Each scene shows the same named points in several views. A view is turned or mirrored, and shifted as a whole, has a little noise and may leave points out.

Scene 1
View 1
K155: [ -2  -9 -36  31  26  -6  37   2  15 -14  13 -31 -21 -23  27   9  13  25
  11  19  25  -4  19   0  -1   5]
K330: [ -8 -12 -34  40  40  -3  37   9  20 -11  23 -29 -29 -31  41  13   6  26
  16  21  29   2  13  20   7   4]
K905: [ 27  -5 -41  -6  14 -10  36   1   6  -6  11 -65   8 -39  16  15   6  28
   2  -6   9  -8 -14  25  -3  23]
K373: [ -6   6 -20  23  27  15  37  19  11   3   5  -2 -13  -7  31  12 -11  15
   1  22   7   7  31   9  19  -1]
K14: [  6   4 -32   5  17   7  41   1   9  -8  -3 -22  -2  -9   1  11   3  20
  -2  13   7  -7  29 -17  -3   9]
K295: [  3   3 -22  15  12   7  38   4   4  -6  -3  -7  -6  -3  14   5   2  22
   4  18   9  -3  31  -6   7   6]
K96: [ -3  12 -16  16  -3  12  36  -2  -3  -3 -12  18  -8  13   6   1   2  19
   0  26   4  -2  47 -25  12  -5]
K466: [ 10  -1 -29  12  20  -4  38   4   9  -3  11 -32  -4 -26  27  13   1  23
   3   9  11  -3   7  19   8  12]
K729: [  1  -7 -32  23  12  -1  40  -9   8 -15  -2 -14 -15  -9   6   3  18  27
   5  23  21  -9  32 -24  -7   3]
K383: [ 11  15 -21  -9   6  21  39   5  -1   4 -16  -4  11   8 -12  17 -11  16
 -12   5 -12  -3  39 -23   7   7]
K5: [  9  16 -16  -1   4  15  34   5  -3   5 -10   6   2   4  12   5 -11  17
  -5  14  -6   3  32  -4  19   6]
K834: [  3  18 -25   2  30  21  41  25  11   7   1 -15  -1  -5  13  21 -24  14
 -11   6  -5   6  33   8  17   1]
K715: [  2  16 -32  -3  32  30  43  22  10   8  -5 -18   7   2  -3  25 -26   8
 -13   3  -6   1  46 -14   6   2]
K545: [ 11   3 -33   5   0   9  37 -13   0 -13 -18  -9   1   4 -20   5  12  22
  -3  17   8 -15  43 -50 -16   7]
K506: [ 13   4 -31   0  16   8  39   4   5  -3  -3 -26   4 -11   1  15  -3  20
  -5   7   4  -5  25  -7   1   9]
K608: [ 12  15 -20  -7  -5  13  34  -1  -7   1 -17  -2   6   3  -5   5  -2  21
  -8   7  -8  -2  33 -20   7  10]
K193: [ 22  14 -25 -16   3   8  35   3  -3   6  -9 -22  13  -7  -3  11  -8  22
  -5   0  -9  -2  19   0   6  14]
View 2
K905: [-41  22 -38 -30 -46 -10  -4  -8 -16   2  -3  -5   1  12   8 -15   6   1
  16 -25 -58   4 -17   9  34   5]
K295: [-27  -7  -9   1  -9  14   2 -10  -8   3   9  15  18  -9  20  -8   4  -5
 -10 -14 -16  -7  -1  14  13 -11]
K545: [-34 -24 -24  -1 -15  16  -3   0 -22  24  18  11  21 -34  -7   5  -3   1
 -28 -21  13   5   3  12  15  -8]
K834: [-11   1 -17  11 -24  28   0 -15  13  -7  14  11  31  -1  28   4  18  -9
  10   2 -26  -7 -12  23  18  -5]
K506: [-30   2 -25  -5 -26  13  -3  -5  -8   5  10   6  19  -9   8  -4   7  -2
  -3 -12 -19   1  -8  14  22  -2]
K330: [-44  18  -1  -9 -26  -1   9  -7 -15  -9 -30  17  25  31  31 -20  12   6
  11 -13 -36 -10  -4   6  -8 -38]
K373: [-19   0  -2  13 -11  21   3 -14   2 -11  -3  21  29   8  37  -4   9  -7
   6  -3 -23 -13  -3  19   4 -18]
K14: [-31  -5 -20  -4 -23  13  -4  -3 -11  10   8  10  22 -11   8   0   7   1
  -6 -14  -8   1  -3  16  16  -8]
K466: [-33  14 -16 -11 -27   3   0  -9 -11  -3  -6   7  13  11  21 -12   8  -3
  11 -18 -44  -1 -10   9  17 -10]
K608: [-14 -20 -19   6  -4  22  -3  -7  -8  10  28   6  15 -26  12  -2  -3 -10
 -12 -17 -10  -1   1  14  29  13]
K193: [-19  -5 -27  -5 -19  16  -3 -12  -3   5  25   5   9 -17  13  -3   5 -10
  -2 -15 -28   2  -9  14  37  18]
K5: [ -9 -13 -10  11   1  23  -2 -13  -1  -1  22  12  13 -15  27  -6  -1 -14
  -6 -12 -19  -7  -1  15  25   6]
K729: [-45  -9 -10  -6 -13   4   2  -1 -22  14  -5  14  19  -8   7  -3  -1   4
 -18 -19  -2  -3   2  11   1 -22]
K715: [-11  -3 -23  11 -31  39  -3 -11  16   1  20  12  40 -15  17  13  22  -8
   3   7  -9  -1 -10  27  21   0]
K96: [-16 -25   2  18  11  21   1 -10 -11   6  20  19  21 -22  25  -2  -8  -7
 -21 -14   4 -12   7  14   8  -9]
K383: [-11 -19 -20  10 -10  28  -4 -11   4   6  34   7  22 -29  12   7   6 -11
 -10 -10  -6  -3  -4  17  28  12]
View 3
K506: [ -3 -21 -16  -6  -7 -11   6  11   4  -6   0   6  21 -15   3 -22 -17 -15
  24  -1   7 -11 -10   5 -12  13]
K905: [  2 -34 -15 -15 -30   1  12  26   2 -26  15  27  36 -32  34  -1 -11 -10
  -3  25   3  -4 -11  14 -10  26]
K193: [ -2 -34 -17  -8 -22 -12  12  16  10  -7   9 -10  17  -4   6 -29  -9  -8
  33  12   8 -14 -10  10 -14  13]
K466: [ -2 -15  -5   1 -13  -1  -5  15  11 -23  10  23  30 -22  17 -21 -17  -9
   3  18   2  -6   2   6  -6  13]
K373: [ -2   3   7  12   3   0 -25   6  17 -20  10   5  13  -6  -9 -44 -24 -11
  14   5  -7 -12  13   3 -10   4]
K729: [-12   3 -13   1  11 -13  -3   5   8  -4 -25  29  19 -27   2 -17 -12 -16
  23  -4  15  -8 -11  -8  -5  -5]
K155: [ -9   5  -6   6   6  -4 -17   6  13 -19  -6  40  28 -33  11 -15 -21 -16
  -4   5   3  -5   1  -5  -5   5]
K295: [ -7  -4  -8   3  -2  -6  -5   6  12  -6  -7  10  15  -8  -2 -30 -12 -11
  29   5   4 -11  -2  -4  -7   3]
K608: [ -8 -23 -16  -5 -13 -12  11   9  12   0 -10 -13   7  -1  -4 -31  -8 -10
  53   8  12 -17 -14   3 -12   0]
K5: [ -7 -11  -3   3 -15  -4   1   9  15  -5  -3 -11  13   4  -7 -41  -7  -6
  44  10   1 -16  -2  -1 -10   1]
K383: [ -7 -27 -17  -4  -8 -14   8   8   8   7  -2 -22   4   4 -14 -38 -16 -12
  51  -5   8 -18 -14   8 -16   5]
K834: [  3 -17  -4   8  -4  -5 -15  12  11  -9  24  -8  14  -3 -11 -46 -26 -15
  16  -1  -6 -17   4  15 -15  13]
K14: [ -3 -29 -22  -7  -7 -14  10  11   1   0  -1   1  17 -14  -1 -22 -15 -14
  28  -2  13  -9 -15  10 -12  14]
K96: [-13   7  -6   9   6  -9  -5   0  21   2 -25  -4   5   2 -16 -38 -11  -9
  56   2  12 -13  -4 -13  -7 -13]
K330: [ -4  13   4  11   5   1 -27   8  15 -32   7  45  32 -32  13 -21 -25 -17
 -14  10  -8  -4  13  -3  -1   8]
View 4
K373: [-24   1  -5 -12  13  12  13  21  29   7   1  -7  -4 -15   5 -10 -18   7
   1 -37   5  30 -16  -8  11  27]
K383: [-14 -16  -8 -37  13  16  19   8  14  28  -3   3  12  -7 -26  13  -1  22
  12  -4  16  36 -10  14 -11   4]
K193: [-12   4 -14 -26  25  23   3  12  16  24  -1  -7   0 -14  -6  20   5  20
  20  -9  10  32   1  12   2 -10]
K506: [-11   3 -12 -10  12  17   4  15  16  14   0  -7  11 -20   1  13   2  25
   9 -15  15  22  -4   8   6  -2]
K608: [ -5 -12 -12 -21  14  22  18   7   4  25   1  -3   2  -7  -4  19 -11  15
 -11 -10   5  25 -11  10   0   7]
K330: [-14  14 -13  34  -3  17  -9  29  14 -17   8 -21   1 -30  40 -11 -28  -1
 -33 -46   3   2 -13 -10  34  24]
K14: [ -9  -1 -10 -10   4  12   6  13  11  11   5  -4  17 -24  -6  11  -8  25
   1 -12  17  16 -10   9   1   6]
K715: [-28  -1  -6 -26   8   4  13  23  38  15  -3   4  19 -17 -20  -3   2  31
  30 -19  25  33 -16   7  -8  10]
K155: [-12  10 -12  21  -5  18  -2  23  11  -8   8 -13  13 -27  24   1 -18  13
 -18 -31  13   3 -12   1  20  14]
K295: [-10  -1 -10 -10   9  17  10  14  12  11   1  -4   6 -12  -1   8 -13  14
 -10 -21   7  23 -14   5   5  14]
K729: [ -4 -13 -11   3  -9  20   9  14  -2  13   8  -5  19 -22   8  16 -19  19
 -27 -15  14   4 -17  12   5  10]
K545: [  0 -23 -10 -18  -9  20  18   7  -4  23   5   6  30 -17 -15  28  -9  32
 -12   8  23  10 -20  21 -10   1]
K466: [-13  17 -17   5  20  19 -10  20  19   2   0 -18  -4 -26  21   7  -7  12
   4 -28   7  18   3   0  20  -2]
K834: [-28   5  -8 -18  17  10  10  24  37  11  -1  -4   2 -17 -10  -8  -4  19
  22 -30  13  36 -10  -2   2  17]
K5: [-16 -11  -5 -29  27  17  19   8  16  26  -3  -3  -6  -5  -9   9 -10  11
   3 -15   2  38  -6   6   1  10]
View 5
K729: [-25  13  14  26 -10  24 -13   7   8 -21  24 -10 -13  -6  32  11   7 -14
  12  -1  18 -11  13  -3 -11  -5]
K383: [-38   5   2  19 -24  -7   5   4 -14 -16 -19   5  13 -29  18  -2  -5 -23
  13 -27 -26   7  14 -24   0  -4]
K373: [-27 -14  18  18 -20 -14 -26 -10 -13  -8 -23 -10   9   1   9  -5   7  -4
  30 -20  20 -10  21 -44 -18   3]
K715: [-34  -9  15   7 -21 -31  -2  12 -20 -11 -11   7  18 -20   4 -10   7 -23
  36 -31 -17   0   3 -34  -1   1]
K5: [-33   4   1  23 -20  -5  -8 -10 -12 -10 -31   3  13 -15  18   0 -11 -13
  12 -18  -8   2  18 -31 -10  -3]
K466: [-18   1  13  21  -4  -4 -19  12 -11 -13  -9   4  -9  13   8  -8  -5  -5
  35   9  19 -26  18 -13 -29   4]
K96: [-36   4   5  23 -29  10  -8 -22  -1 -13 -15 -13  12 -20  30  12   2 -14
   0 -33   4   8  19 -38  -2  -5]
K330: [-18 -13  28  17  -3  -4 -37   4  -7 -12   3 -16 -11  21   9   0  16   5
  43  -1  52 -30  20 -30 -32   6]
K834: [-33 -10  15  11 -20 -26 -11   4 -21 -10 -23   3  11  -5   2 -11   7 -14
  38 -20  -2  -9  10 -37 -13   2]
K545: [-39  12  10  22 -22  15   6   4   6 -20  19 -11   3 -27  37   9   8 -30
   5 -23 -12   4   9 -12   5  -9]
K193: [-27  10   1  24 -11  -7   2  10 -12 -13 -20  16   1 -12  12  -9 -14 -19
  25  -6 -19  -2  15 -10 -12  -2]
K155: [-29  -9  26  14 -13  -1 -26   6  -5 -16  14 -14  -3   5  15   1  20  -4
  34 -14  30 -20  10 -27 -17   0]
K608: [-33  14  -2  25 -20   0   2  -2  -7 -12 -22   7   7 -22  24   1 -14 -20
   8 -16 -17   5  18 -18  -4  -5]
K905: [-14  12   9  24   9  -3  -9  33 -14 -18   1  21 -23  15   2 -18 -16 -14
  46  26   8 -34  16  13 -34   1]
K14: [-33   2  13  19 -16   0  -7   9  -5 -15   6  -1   0 -12  19  -2   2 -21
  23 -15   0  -7  10 -16  -6   0]
View 6
K715: [-21 -11  -6  -2  14 -40 -22  -3  -4  23 -19  21 -13 -21 -12  -7 -33  -8
  -9 -15  15 -37  -5  -7  10  -4]
K608: [ -4  10  11   9  -1 -25  -9 -13  11  37   1  22 -12 -26 -16 -20 -20  -1
 -10  -1  20 -25  31  -7  25 -23]
K295: [ -5   6   4   7  -4 -20  -5  -9  12  28   1  18 -17 -24 -13 -13 -17   4
 -10  -6  17 -30  22  -1  12 -18]
K155: [  1  -3 -20   7 -19   1   8   5  20  -2  18   4 -33 -14  -5   3  -9  28
 -10 -29  14 -28   2  18 -22  -6]
K545: [  3   0 -21  19 -12 -38  -9 -22  16  39  36  16  -6 -32 -18  -4 -19   9
   7  -9  27 -26  32  -7  22 -24]
K330: [ -1  -5 -15  -3 -14  12  10  15  20 -14   8   4 -42 -11   0   3  -9  26
 -17 -36   9 -25  -7  25 -35  -4]
K193: [ -5   5  16   9  -2 -19  -3  -7   0  31 -13  23 -24 -28 -17 -11 -24  15
  -9   6  14 -33  29  -7  15  -7]
K834: [-18  -4   6  -8  11 -22 -14   3   0  12 -24  19 -24 -20 -11 -12 -24  -4
 -18 -18  12 -32  -6   3   1  -5]
K905: [  1   0   5  15 -18   5  24  10  -2  12 -12  11 -47 -19  -9   1 -25  56
  -1  10  13 -43  32  -3 -16  20]
K96: [ -1  12   0   5  -6 -19 -14 -16  23  28  16  16  -5 -25 -13 -24  -8 -17
 -19 -26  18 -14  18   7  17 -42]
K506: [ -9  -1  -3  10  -7 -19  -1  -5   6  24  -1  16 -23 -25 -13  -5 -20  16
  -5  -3  18 -32  16  -2   6  -6]
K383: [ -9   5   9   5   4 -37 -17 -16   6  37  -7  24  -9 -29 -16 -19 -26  -7
  -8  -4  18 -29  21  -9  30 -20]
K5: [ -5   9  14   1   0 -16 -10  -8  12  26  -9  22 -16 -25 -11 -24 -17  -8
 -22 -11  15 -23  19   2  15 -25]
K729: [  8   2 -24  15 -16 -14  -2  -6  23  19  36   7 -18 -22 -12   0 -10  14
  -3 -22  20 -23  20   9  -2 -24]

In a view up to two points have been moved. Name them for each view, in the order of its rows, or write -.
view 1 => -
view 2 => -
view 3 => K14
view 4 => K608, K330
view 5 => K729, K155
view 6 => K295

Scene 2
View 1
K766: [ 10  -5 -30  -7  52  12 -37  -7  -1  21 -14   8 -81 -16   9 -29 -25   2
  10  22   4 -25  11  14 -40   7]
K883: [ 46  -5   7 -28 -33 -19  -5  12 -42 -64 -23   0 -17  -7  27  10  -4 -21
  21 -12  24   4  -5  23   9 -40]
K707: [  6   2   9   1 -33   1   0   5 -15  -3  -1   6  -9  28  18   2 -23 -13
  27   1  18   5   6  19   0 -22]
K706: [  1   5 -20  -3  22   6 -25   8 -13  24 -21  13 -43 -13   4 -15 -21  -5
  14  -7  13 -17   1   8 -24  -8]
K701: [  4  -3 -16  -3  18  10 -23  -1  -4  14  -6   8 -49   3  15 -20 -25  -1
  16  12   9 -14   8  15 -25  -1]
K226: [ 26   2   8 -12 -25 -11  -4  10 -26 -26 -16   9 -22   4  12   4 -15  -9
  18  -2  20  -1   5  15   2 -32]
K912: [ 19  12  13 -10 -45 -18   3  26 -38 -20 -26  13   8   1   7  14 -13 -18
  22 -27  28  -1  -1  10  11 -48]
K776: [ 15   3 -13 -14   8  -6 -19  15 -28  -8 -28   9 -37 -19  11  -8 -13  -9
  15 -12  21  -9  -2   9 -13 -23]
K256: [  5   4 -13 -10 -12  -3 -12  14 -24   2 -17   4 -10 -11  25  -1 -13 -20
  25 -32  27   4 -15   6  -7 -25]
K52: [ 20  -1   4  -7 -10  -3 -11   6 -16  -9 -15  11 -34   7   6  -3 -19  -7
  14   9  13 -10  10  15  -8 -21]
K216: [ 14  10   2  -3   3  -8 -14  16 -20   7 -30  22 -34  -9 -16  -5 -24   1
   8   1  15 -24  16   7 -15 -27]
K984: [ 14   2   6  -5 -29  -7  -5   9 -22 -10 -11   8 -12  12  12   2 -19 -12
  22  -5  16  -2   4  16   1 -27]
K787: [ 13   6   4  -2 -14  -3  -7   6 -15   5 -12  13 -23  15   3  -4 -26  -6
  16   6  10 -13  14  14 -11 -23]
View 2
K984: [ -2  14  19   4   9  -8 -10 -21  21  12  10   2  -9  -5 -25   0   9  -2
   5  22  -6 -14 -22  -5   1  -5]
K256: [-26  13  17  11  15  -9 -18  -5  12   5  -4   5 -11 -32 -11  -5   9  -1
  -3  38 -20 -16 -18 -10  -2  -8]
K787: [ -1   5  22   8   1  -2  -1 -24  11   5  21   6  -4  -5 -18   6   8  -2
  16  20   0  -2  -4   8   8   4]
K216: [ -4 -16  18   6  -3   3 -14 -24   7   9  17  -2   9 -17   0  -1  11   1
  23  27 -16   4   6  20   6  15]
K776: [ -9 -11  13   3  16  -1 -20 -10  11  -3   2  -1  -1 -36   4   3  21 -10
   5  40 -23   1 -13   6   3  10]
K883: [ 28  10   9 -11  30 -12 -41 -20  46  10   0  -8 -13 -11 -20  -6  18 -15
  -9  27 -28 -10 -64 -17 -13  -1]
K52: [  4   1  17   2   8   0  -8 -23  15   3  17   1  -4  -8 -14   9  15  -9
  10  26  -3   1 -13   9   6   7]
K707: [ -8  26  25   7   8  -6   0 -23  15  12  16   6 -13   4 -34   7   6  -3
   2  20   5 -17 -21  -6   3  -9]
K766: [ -9 -25  20   3   4  20  15 -10 -16 -34  23   7  -5 -41  16  45  42 -28
  13  55   2  30  27  37  23  26]
K701: [-12   0  23   6   6   9  12 -14  -5 -16  19   7 -11 -25  -5  28  27 -20
   5  41   2  11  10  18  13   8]
K706: [-23  -8  22   9   5   8   1  -9  -8  -9  11   4   0 -37   6  13  23 -10
  11  43 -12   7  16  16  13   8]
K912: [ -4  25  18   4  10 -20 -32 -22  33  32   2   0  -7   2 -32 -26  -9  12
   6   9 -16 -31 -38 -18 -10 -13]
K226: [ 10   6  15   0  13  -7 -22 -24  29  11  10  -2  -6  -8 -18  -3  12  -3
   6  21 -11  -7 -32  -2  -2   3]
View 3
K226: [ -4  23  18 -16 -24  20  15  -8  37  26  -4  -4   6   5 -18  -6  18 -25
  -1  22   8  23  -2   8  -9  27]
K776: [ -7  29  19 -16 -25  28   0 -16  35  20 -15  10  -6   3  -3  -8  13  10
  -9  11   9  18   2  15 -27  11]
K52: [  0  25  18 -18 -28  21  12  -6  35  19  -4  -6  13   6 -15 -11  13 -15
  -3  14  -5  19 -11  17 -15  23]
K706: [ -7  27  12 -16 -33  31 -13 -29  34  11 -22   8  12   3   8 -17  21  17
  14  -4 -19   4  -8  19 -24   7]
K766: [  6  27  19 -14 -47  44 -16 -31  36  -4 -24  13  29  16  -6  -8  19  41
   9 -15 -42  -6 -41  49 -45   0]
K216: [-12  22  23 -19 -34  34   0 -32  39  15 -14   6  10   6 -22  -7  32  -5
  10  17  -6  11  -4   3 -11  21]
K984: [ -3  25  10 -18 -18   6  15   2  32  30   3 -11   9  -3  -6 -16   7 -30
   1  16   5  23   1   9  -6  26]
K883: [  0  30  23 -16 -12  17  34  19  34  42   7   1 -19   4 -12  -5 -10 -24
 -37  33  42  42  10  21 -25  22]
K787: [ -4  24  14 -19 -28  16  11 -10  34  21  -3  -8  19   1 -14 -16  19 -20
   9  10 -12  15 -11  11  -5  25]
K707: [  0  25   4 -19 -15   2  16  10  32  32   8 -17  17  -6   1 -23   6 -34
   3   9  -7  21  -6  11  -2  30]
K701: [  5  25  10 -18 -34  24  -6 -16  33  10 -10  -1  25   5   1 -16  14  12
   9  -8 -31   2 -25  31 -25  12]
K912: [-12  24   6 -20  -7   0  22   7  32  45   7 -15  -8 -11  -3 -18   8 -48
  -4  31  27  35  22 -15  10  33]
View 4
K256: [ -6  13 -29  20  17   1 -19   6   4   3 -27   2  11  15 -10   7  11  -3
  -2 -12  -8   4 -19  19  -3  -6]
K883: [-12  -8 -61  -1  19 -15 -26  30  25   1  12  13  10 -24   6   3 -30 -12
  -1   4   2   2  -4  30 -10  13]
K776: [-10  16 -23  -4  26 -19 -16   2  21   2 -31   4 -10   8   8   5  18  -8
   0   4   1   3 -19  10 -11  -5]
K216: [  4  26  -1 -11  22 -24   1  -1  22  -3 -12   2 -18  15  23   5  28 -12
  -4 -18  15   6 -16   3 -19  -6]
K707: [ -8  14 -32  22   1  -5   6  14  14 -10  14  10  13  28  -4   6  11  -6
   8 -33  14  19  -2  23   6  -2]
K787: [ -4  20 -18  15  10  -8   0  10  17  -5   4   6   1  22   5   6  12  -8
   3 -28   8  13 -10  17  -4  -4]
K701: [-17  25 -21  -4  12 -20  10  -3  33  -8 -30  17 -12  41   3   4  52  -4
   9   2  18  25  -5  -2   6 -12]
K226: [ -3   9 -34   4  12 -13  -7  14  22  -4   9  10   6   2   9   5  -4 -11
   3 -18  10   7  -5  20  -9   0]
K766: [-21  31 -13 -21  21 -33  11 -12  51  -4 -55  23 -34  46  10   3  77  -8
   6  26  23  26 -12 -15   2 -15]
K706: [ -9  29  -8   2  22 -18  -4  -8  25  -3 -43   5 -17  34   5   6  47  -7
  -1  -3   8  13 -20   1  -4 -16]
K52: [ -7  15 -24   1  11 -18   2  10  28  -8   0  13  -3  19  11   3  17  -9
   3 -14  16  15  -7  13  -3   0]
K912: [  5   8 -29  26  12   5 -11  20   0  -2  25  -4  22   0   1   8 -26  -8
  -4 -45   0   2 -11  37 -12   4]
View 5
K984: [ 22  24  26   7  10 -12 -26  -2 -10  -6 -13   3  -7  16  -2  -4  25  -9
  10  26  -6   6  -4   6  -4  14]
K787: [ 24  15  28  12   4 -13 -19  -7 -11   6  -4   2  -7  13  13 -12  30   0
   4  26 -12 -13   5  -7   9  13]
K883: [ 30  23  11   0   4  -3 -44  -1  -3 -14 -36  -3   7  28 -37  16  12  -8
  46   2   0  21 -12  25 -11   7]
K766: [ 15 -16  27  -4 -47   3  16 -16  -2  20  -2 -15   2  10  18   2  41  24
  -1  23  -6 -68  24 -57   3 -28]
K226: [ 24  21  23   5   9  -9 -31  -6  -6  -1 -18  -1  -3  20  -9  -1  22  -4
  21  14  -7   6  -5   9  -2  14]
K216: [ 18  -2  20  -2   4 -17 -18 -16  -5  27   8  -3  -8  23   4 -22  35  12
   7  12   0 -10   8 -20   6   2]
K776: [ 12  -1  23 -13 -11  -7  -7  -9   0  12 -10 -11  -3  28 -11  -1  29   3
  17  14   2  -7   4  -9 -17  -8]
K912: [ 24  31  26   7  33 -25 -40   3 -12  -7 -13   5 -13  23 -10 -10  21 -21
  15  22  -2  38 -14  32 -11  33]
K706: [ 11  -5  28 -10 -12 -13   2  -6  -3  18   2  -8  -6  23   4 -13  36   2
   0  27   5 -16   8 -18 -17  -5]
K701: [ 19   5  31   6 -24  -2   3  -7 -11   4  -8  -5  -2   5  16  -1  34   6
  -1  32 -11 -43  13 -31  -3  -7]
K256: [ 13  10  30  -9   1 -12  -6   5  -5  -3 -12  -2 -11  25  -6  -2  28 -16
   3  33   3   9  -5   6 -36   5]
K707: [ 26  32  30  16   9 -12 -24   2 -17 -15 -18   7  -8   7  10  -6  24 -12
   6  34 -14   0  -3   6  -2  25]
K52: [ 24  13  24   7  -2  -8 -24  -9 -10   4 -12   1  -2  15   2  -3  26   3
  16  17  -9 -16   4 -10   6   7]
View 6
K216: [  1 -21  -4  -5 -26   2  11  -2  49  24  20  17 -13   5  -5 -26  -6  -3
   4  -5 -39  -8  -1 -16   7  20]
K766: [-22 -21 -10  22 -27  40  31  39  55  27 -11 -33  -5   9 -27 -58   0  -7
   4  -8 -31 -28  18   3 -22   6]
K256: [  0 -18  -1  -4 -36 -21 -15   8  15 -11  13   6  -5  -9   6 -13  15  15
 -22   7  -8 -13   2 -22   6  16]
K883: [ 19   6  11  22 -11 -31 -28   0   9  16  37  25 -16 -28 -15   1   0  -9
 -13  27 -30 -17  14 -19  35   0]
K52: [ -4  -3  -3   9 -26  -1   1   1  32  11  13  26  -8   1  -7 -13   9 -11
   0   4 -33  -8  18  -7   7   5]
K912: [ 13  -3   3 -14 -29 -39 -27 -25  12 -12  29  58 -12  -8  17  17  20   4
 -15  10 -20   3   6 -23  23  14]
K787: [ -7  -8  -5  -1 -29   2  -1  -3  37   6   9  32  -8   8   1 -10  14  -8
  -1  -3 -29  -3  15  -8   0  10]
K776: [  3 -17  -2   1 -21  -9  -2   4  33  16  21  10 -14  -7  -7 -24  -2   1
  -4   3 -32 -16   2 -18  13  15]
K707: [ -3   1  -5   3 -33 -13 -10  -4  25 -12   8  46  -2   6   7   5  31  -8
  -9   5 -20   0  21  -7   3   5]
K701: [-18 -13  -9  11 -30  19  14  21  43   8  -7  -2  -5   8 -10 -34  13  -5
  -3  -5 -23 -15  16   2 -16   7]
K984: [ -1  -3  -2   1 -27 -14 -14  -5  24  -1  17  36  -9   0   4  -2  17  -1
  -7   4 -20  -5  15 -11   9   7]
K226: [  9  -1   3   9 -22 -19 -16  -6  22   5  25  35 -12  -7  -6  -2  10  -9
  -7  12 -28  -6  16 -13  17   5]

In a view up to two points have been moved. Name them for each view, in the order of its rows, or write -.
view 1 => K912
view 2 => -
view 3 => K226
view 4 => K787
view 5 => K706
view 6 => K883, K776
